Each row is a point on a tangle of strands that fork and nearly touch. The rows are in no order.
Two points are linked if the straight distance between their rows is under 55.9. Some points are linked to none.
Z460: 15 -20 13 17 8 38 -47 4 -8 13 -6 21 -8 27 8 0 -6 -38 -28 -14
Z384: 11 -32 -2 4 8 33 -13 30 -22 5 0 -6 14 2 11 -4 -23 -22 -20 -13
Z583: -7 22 -5 5 -9 -27 9 -8 18 -4 14 -4 8 -36 -22 19 -6 38 3 8
Z242: 15 7 14 -16 20 6 15 8 4 -4 12 -5 14 -24 -22 12 -16 24 0 -5
Z722: -22 -12 -13 -11 -20 -3 37 -14 -16 -6 -14 -1 10 19 15 -10 16 4 25 -8
Z285: -2 0 -17 -3 -13 -31 30 -14 -4 -4 6 14 7 -15 1 9 0 9 0 -19
Z339: 39 11 -32 -8 15 37 -1 12 33 25 15 10 -17 5 -23 -11 16 -7 4 -16
Z447: 25 4 13 -24 20 19 19 20 20 -12 7 -19 7 -24 -6 7 -2 33 1 2
Z632: -22 21 4 -9 -44 -24 12 -24 3 3 -23 -16 10 -7 16 7 -7 41 32 28
Z306: -19 -12 -3 10 2 -26 -3 -16 -15 -3 -5 10 -9 12 9 -3 9 -35 -7 -13
Z264: -2 9 21 21 22 -6 -21 -2 -19 -19 13 -3 11 -13 20 14 -27 14 -22 7
Z810: 15 16 1 6 16 -21 -31 7 24 3 -38 11 -18 15 -30 29 -3 -33 -5 15
Z177: -16 8 -25 -4 -24 -17 21 -5 10 17 29 5 -6 -16 -26 -15 26 26 19 -6
Z60: -22 24 9 -5 -30 -34 3 -27 9 -17 -11 -19 5 0 16 17 -13 23 29 21
Z374: 1 -8 -19 -24 -8 -2 38 -6 -2 -3 -2 -4 5 -10 4 -12 29 3 23 -17
Z145: 3 14 2 -13 -12 -6 36 -19 -10 -19 0 -17 26 -1 28 5 5 31 20 -9
Z147: 12 -1 -33 -18 8 4 16 13 5 7 12 7 -12 -13 -24 -9 0 0 4 -10
Z534: -8 -10 -6 24 19 1 -33 4 5 2 -31 10 -18 8 -9 10 -4 -46 -6 -4
Z194: -2 32 -6 -9 -25 -29 11 -24 16 -2 12 -5 7 -28 -3 12 6 39 29 12
Z836: 10 6 -12 -29 -5 -3 34 5 7 -10 9 -17 -1 -24 15 -10 21 26 20 8
Z40: -18 -12 -37 4 -28 -28 15 -10 5 6 -17 9 -14 2 -3 0 18 -22 14 -2
Z785: -33 -10 13 19 21 -31 -9 14 -13 -1 4 -4 0 -12 1 -3 -17 -11 -36 0
Z720: -2 3 -39 -2 -14 -3 4 -11 21 16 2 18 -24 -12 -26 -7 31 -10 28 -7
Z404: -29 18 28 10 4 -40 -20 -16 -21 -26 12 -4 1 -9 30 4 -11 11 -9 15
Z196: 0 -20 3 2 4 8 10 5 -23 -22 15 -5 12 18 32 -1 16 -17 2 -21
Z73: 35 -5 6 -26 18 40 22 28 19 16 14 -13 7 -21 -11 -7 14 26 -5 -1
Z199: 18 -32 -2 -10 3 23 -3 21 -4 -11 0 9 -12 13 18 -2 -8 -31 -6 -22
Z68: -26 -3 18 3 -4 -18 0 -16 -35 -5 20 14 -1 26 27 -25 18 -5 -19 1
Z220: 17 -17 10 14 1 51 -47 -6 -9 26 -23 10 8 29 9 -10 -23 -39 -24 1
Z697: -14 -13 11 18 26 -7 -9 16 -18 5 -1 -1 6 -2 -2 -3 -36 -16 -37 -3
Z958: -34 2 21 11 11 -40 -12 -10 -19 -6 1 -5 5 -26 15 6 -4 6 -13 4
Z303: 13 -5 -20 -8 17 2 7 15 5 14 -3 3 -5 -2 -36 -2 -20 -15 -7 -5
Z992: 34 5 -27 -13 6 24 14 3 34 2 5 14 -15 6 -14 -4 32 -6 10 -20
Z294: 12 -20 37 -13 7 36 -16 25 -18 -3 -1 -16 14 -13 19 -6 -31 9 -16 2
Z52: -32 -8 -25 -2 -41 -34 30 -11 -5 16 -9 5 -1 -11 -2 -4 17 5 14 6
Z724: 34 14 14 -2 8 0 -35 11 22 9 -37 10 -16 25 -32 25 -16 -22 -6 15
Z711: -40 -2 4 4 -12 -56 19 6 -6 -1 0 -11 4 -1 -4 2 5 -7 -7 4
Z937: -20 -8 4 9 -9 12 16 -15 -29 -14 5 -6 10 15 56 -18 19 12 8 0
Z934: -5 5 -16 5 9 -14 -16 5 23 22 -17 10 -23 -2 -57 8 6 -25 1 3
Z435: 14 -9 3 12 10 2 -13 8 7 25 -30 2 10 30 -31 3 -36 -39 -29 -2
Z971: 14 -10 6 12 17 15 -39 -6 0 0 -22 18 -15 18 0 10 -6 -43 -13 -9
Z420: 22 -20 1 -5 -9 35 10 8 0 29 -25 -10 29 19 -37 -14 -40 -18 -13 10
Z346: -11 -2 20 30 27 4 -25 8 -26 4 12 0 10 -7 14 -1 -35 8 -38 12
Z108: 4 26 -13 -14 -12 -6 5 -19 30 -20 6 -20 3 -37 12 19 4 32 30 14
Z553: -16 -6 22 6 -5 12 5 -11 -14 -32 10 -19 10 4 49 -8 18 18 11 14
Z293: -13 -11 14 9 7 -13 -15 -13 -23 0 16 14 -11 29 17 -19 16 -30 -19 -7
Z794: -13 -3 -30 -23 -25 -8 42 -20 -13 19 -26 -1 10 17 18 -15 9 12 25 -4
Z890: 13 2 -14 2 14 2 -10 8 12 28 -26 5 0 16 -48 0 -36 -28 -14 9
Z195: -17 19 30 14 -1 0 -32 -17 -14 -35 31 -19 -6 13 33 1 3 15 1 29
Z668: -3 -12 35 3 11 17 -26 3 -30 4 35 16 1 12 5 -10 3 -4 -34 -7
Z549: 16 -16 10 8 9 17 7 11 -3 17 -19 -3 23 10 -28 -3 -41 -10 -21 -7
Z946: -35 -9 2 11 -3 -42 14 8 7 7 -5 -5 1 -18 -25 6 6 0 -8 -1
Z954: 12 8 -29 -20 -2 3 31 8 13 4 27 5 -4 -32 -2 -15 9 24 4 -6
Z915: -24 0 3 13 -20 -37 8 1 3 2 -3 -1 2 -46 -19 7 -3 21 -4 6
Z875: -15 -17 -4 -1 -11 14 22 -9 -19 -5 -1 0 6 29 39 -18 23 -10 14 -12
Z408: 7 16 17 -2 8 3 4 -12 10 -37 3 -19 14 -16 22 21 0 18 15 -4
Z961: -5 -9 11 10 1 -4 7 11 -22 -19 18 -2 8 8 18 -2 0 -1 -5 -13
Z55: 5 -26 32 -9 17 35 -12 18 -21 -10 13 -9 4 -12 26 -8 -2 3 -10 -9
Z443: -10 11 -29 5 -12 -2 8 1 24 21 23 16 -18 -9 -33 -21 31 17 12 -14
Z840: 30 -22 -5 -17 15 44 19 21 20 18 -9 -8 0 -13 -15 -7 1 -5 -5 -11
Z33: -28 13 -3 -2 -48 -40 32 -22 1 15 -15 -2 11 -13 7 -2 1 27 16 21
Z167: -9 -7 13 14 -4 -16 11 9 -13 -27 8 -7 0 -7 10 10 -11 17 0 1
Z394: -19 8 -25 -27 -31 -6 43 -9 -7 19 -8 -7 12 2 13 -12 8 39 23 7
Z273: 34 18 -19 -3 13 38 -32 10 33 23 -11 12 -24 11 -39 1 5 -5 11 16
Z57: 32 12 -43 0 18 33 4 10 23 34 15 13 -9 -7 -30 -23 -8 3 -10 -10
Z389: 13 -28 5 3 -1 51 -22 13 -19 24 -15 -4 19 18 11 -20 -32 -34 -24 -8
Z113: 13 0 17 -7 7 4 23 -3 -1 -27 4 -11 23 -14 13 11 18 17 12 -15
Z987: 9 19 -17 -1 2 -22 -24 -1 26 -11 -29 9 -27 2 -21 20 12 -22 15 20
Z964: 37 19 -27 -15 -5 2 1 -9 25 -4 -1 17 -19 19 -11 4 35 -14 27 -2
Z2: 24 19 -26 -3 -1 -6 -13 -9 28 4 -10 21 -32 4 -28 7 23 -10 20 3
Z142: 31 -5 -5 -5 0 24 -17 12 24 -13 -30 14 -24 14 -10 18 10 -29 8 4
Z419: -12 25 10 -3 -10 -14 9 -28 -11 -27 4 -16 29 13 44 10 -2 21 22 5
Z850: -2 22 -4 1 3 -4 7 -2 18 7 19 1 -6 -42 -26 1 -3 47 9 8
Z468: -11 -10 37 19 11 16 -28 7 -27 -9 37 0 2 5 13 -3 11 10 -19 4
Z598: 30 -19 0 -25 14 41 4 16 26 15 -14 7 -16 -1 -23 -2 6 -16 7 -15
Z708: 27 -22 2 -20 0 22 -3 8 14 -10 -17 10 -22 9 1 6 9 -34 6 -11
Z181: -10 -25 31 29 4 22 -20 23 -12 10 5 6 9 27 -11 2 -16 -13 -33 -15
Z470: -12 14 13 2 -18 -35 11 -4 3 -29 6 -17 4 0 0 18 -12 25 13 12
Z337: 17 -7 17 -2 19 13 10 15 -6 -1 -3 -7 18 -15 -20 5 -32 19 -16 -5
Z865: 11 21 -31 -4 11 10 16 13 19 13 42 -6 -4 -30 1 -18 18 36 7 -6
Z723: 41 -13 2 -25 0 36 -28 11 7 19 -38 4 -2 22 -12 6 -28 -36 -6 -1
Z812: -2 -5 28 -5 12 21 -4 5 -12 -29 13 -22 1 -10 43 -4 13 12 8 4
Z495: -20 10 35 20 2 -7 -27 -2 -26 -18 36 2 1 12 16 -2 15 19 -17 23
Z469: -4 -8 -26 8 -4 -20 2 -9 1 -1 -17 14 -18 -1 -6 9 4 -29 6 -13
Z578: -28 12 15 9 -9 -28 2 -17 -32 -7 7 -9 21 25 33 0 4 14 8 10
Z556: -44 2 7 15 -14 -47 15 -10 -17 0 3 -7 18 25 23 0 8 -6 -9 -2
Z719: -18 -11 -5 17 17 -13 -17 9 7 20 -29 4 -13 -1 -33 12 -8 -39 -10 -2
Z821: -5 18 17 17 14 1 -23 -14 1 -37 6 -9 5 -12 26 20 -22 16 3 7
Z986: -27 26 17 8 -2 -23 -24 -24 -15 -28 15 -10 -10 5 44 -2 -8 15 7 30
Z414: 38 5 -27 4 5 36 -16 19 32 7 -22 8 -15 14 -36 14 -1 -17 12 13
Z474: -10 24 -18 -16 -30 -14 28 -9 5 20 17 -1 1 -8 -4 -24 20 43 30 9
Z10: -6 -6 22 14 17 -5 -27 -7 -25 11 23 23 -1 20 4 -4 9 -30 -38 -13

A fork is a point with three links. Follow the links from the first point to the second and name the forks in between, in order.
Z447 / Z147 | Z549
Z937 / Z443 | Z875 Z722
Z374 / Z73 | Z954 Z549
Z337 / Z294 | Z549 Z954 Z722 Z875

A fork is a point with three links, a tip a point with one. Leave the first point through the second and follow the links. Name the first fork or tip that comes.
Z196 / Z961 | Z293
Z306 / Z469 | Z875
Z821 / Z408 | Z583
Z549 / Z337 | Z708
Z384 / Z389 | Z934
Z598 / Z840 | Z549

Follow the links from the first point to the second, and from the first to the third. Name the last point that the two ways share.
Z294 / Z167 / Z474 | Z875
Z57 / Z374 / Z810 | Z2
Z177 / Z52 / Z447 | Z722
Z196 / Z443 / Z840 | Z722
Z810 / Z553 / Z632 | Z875
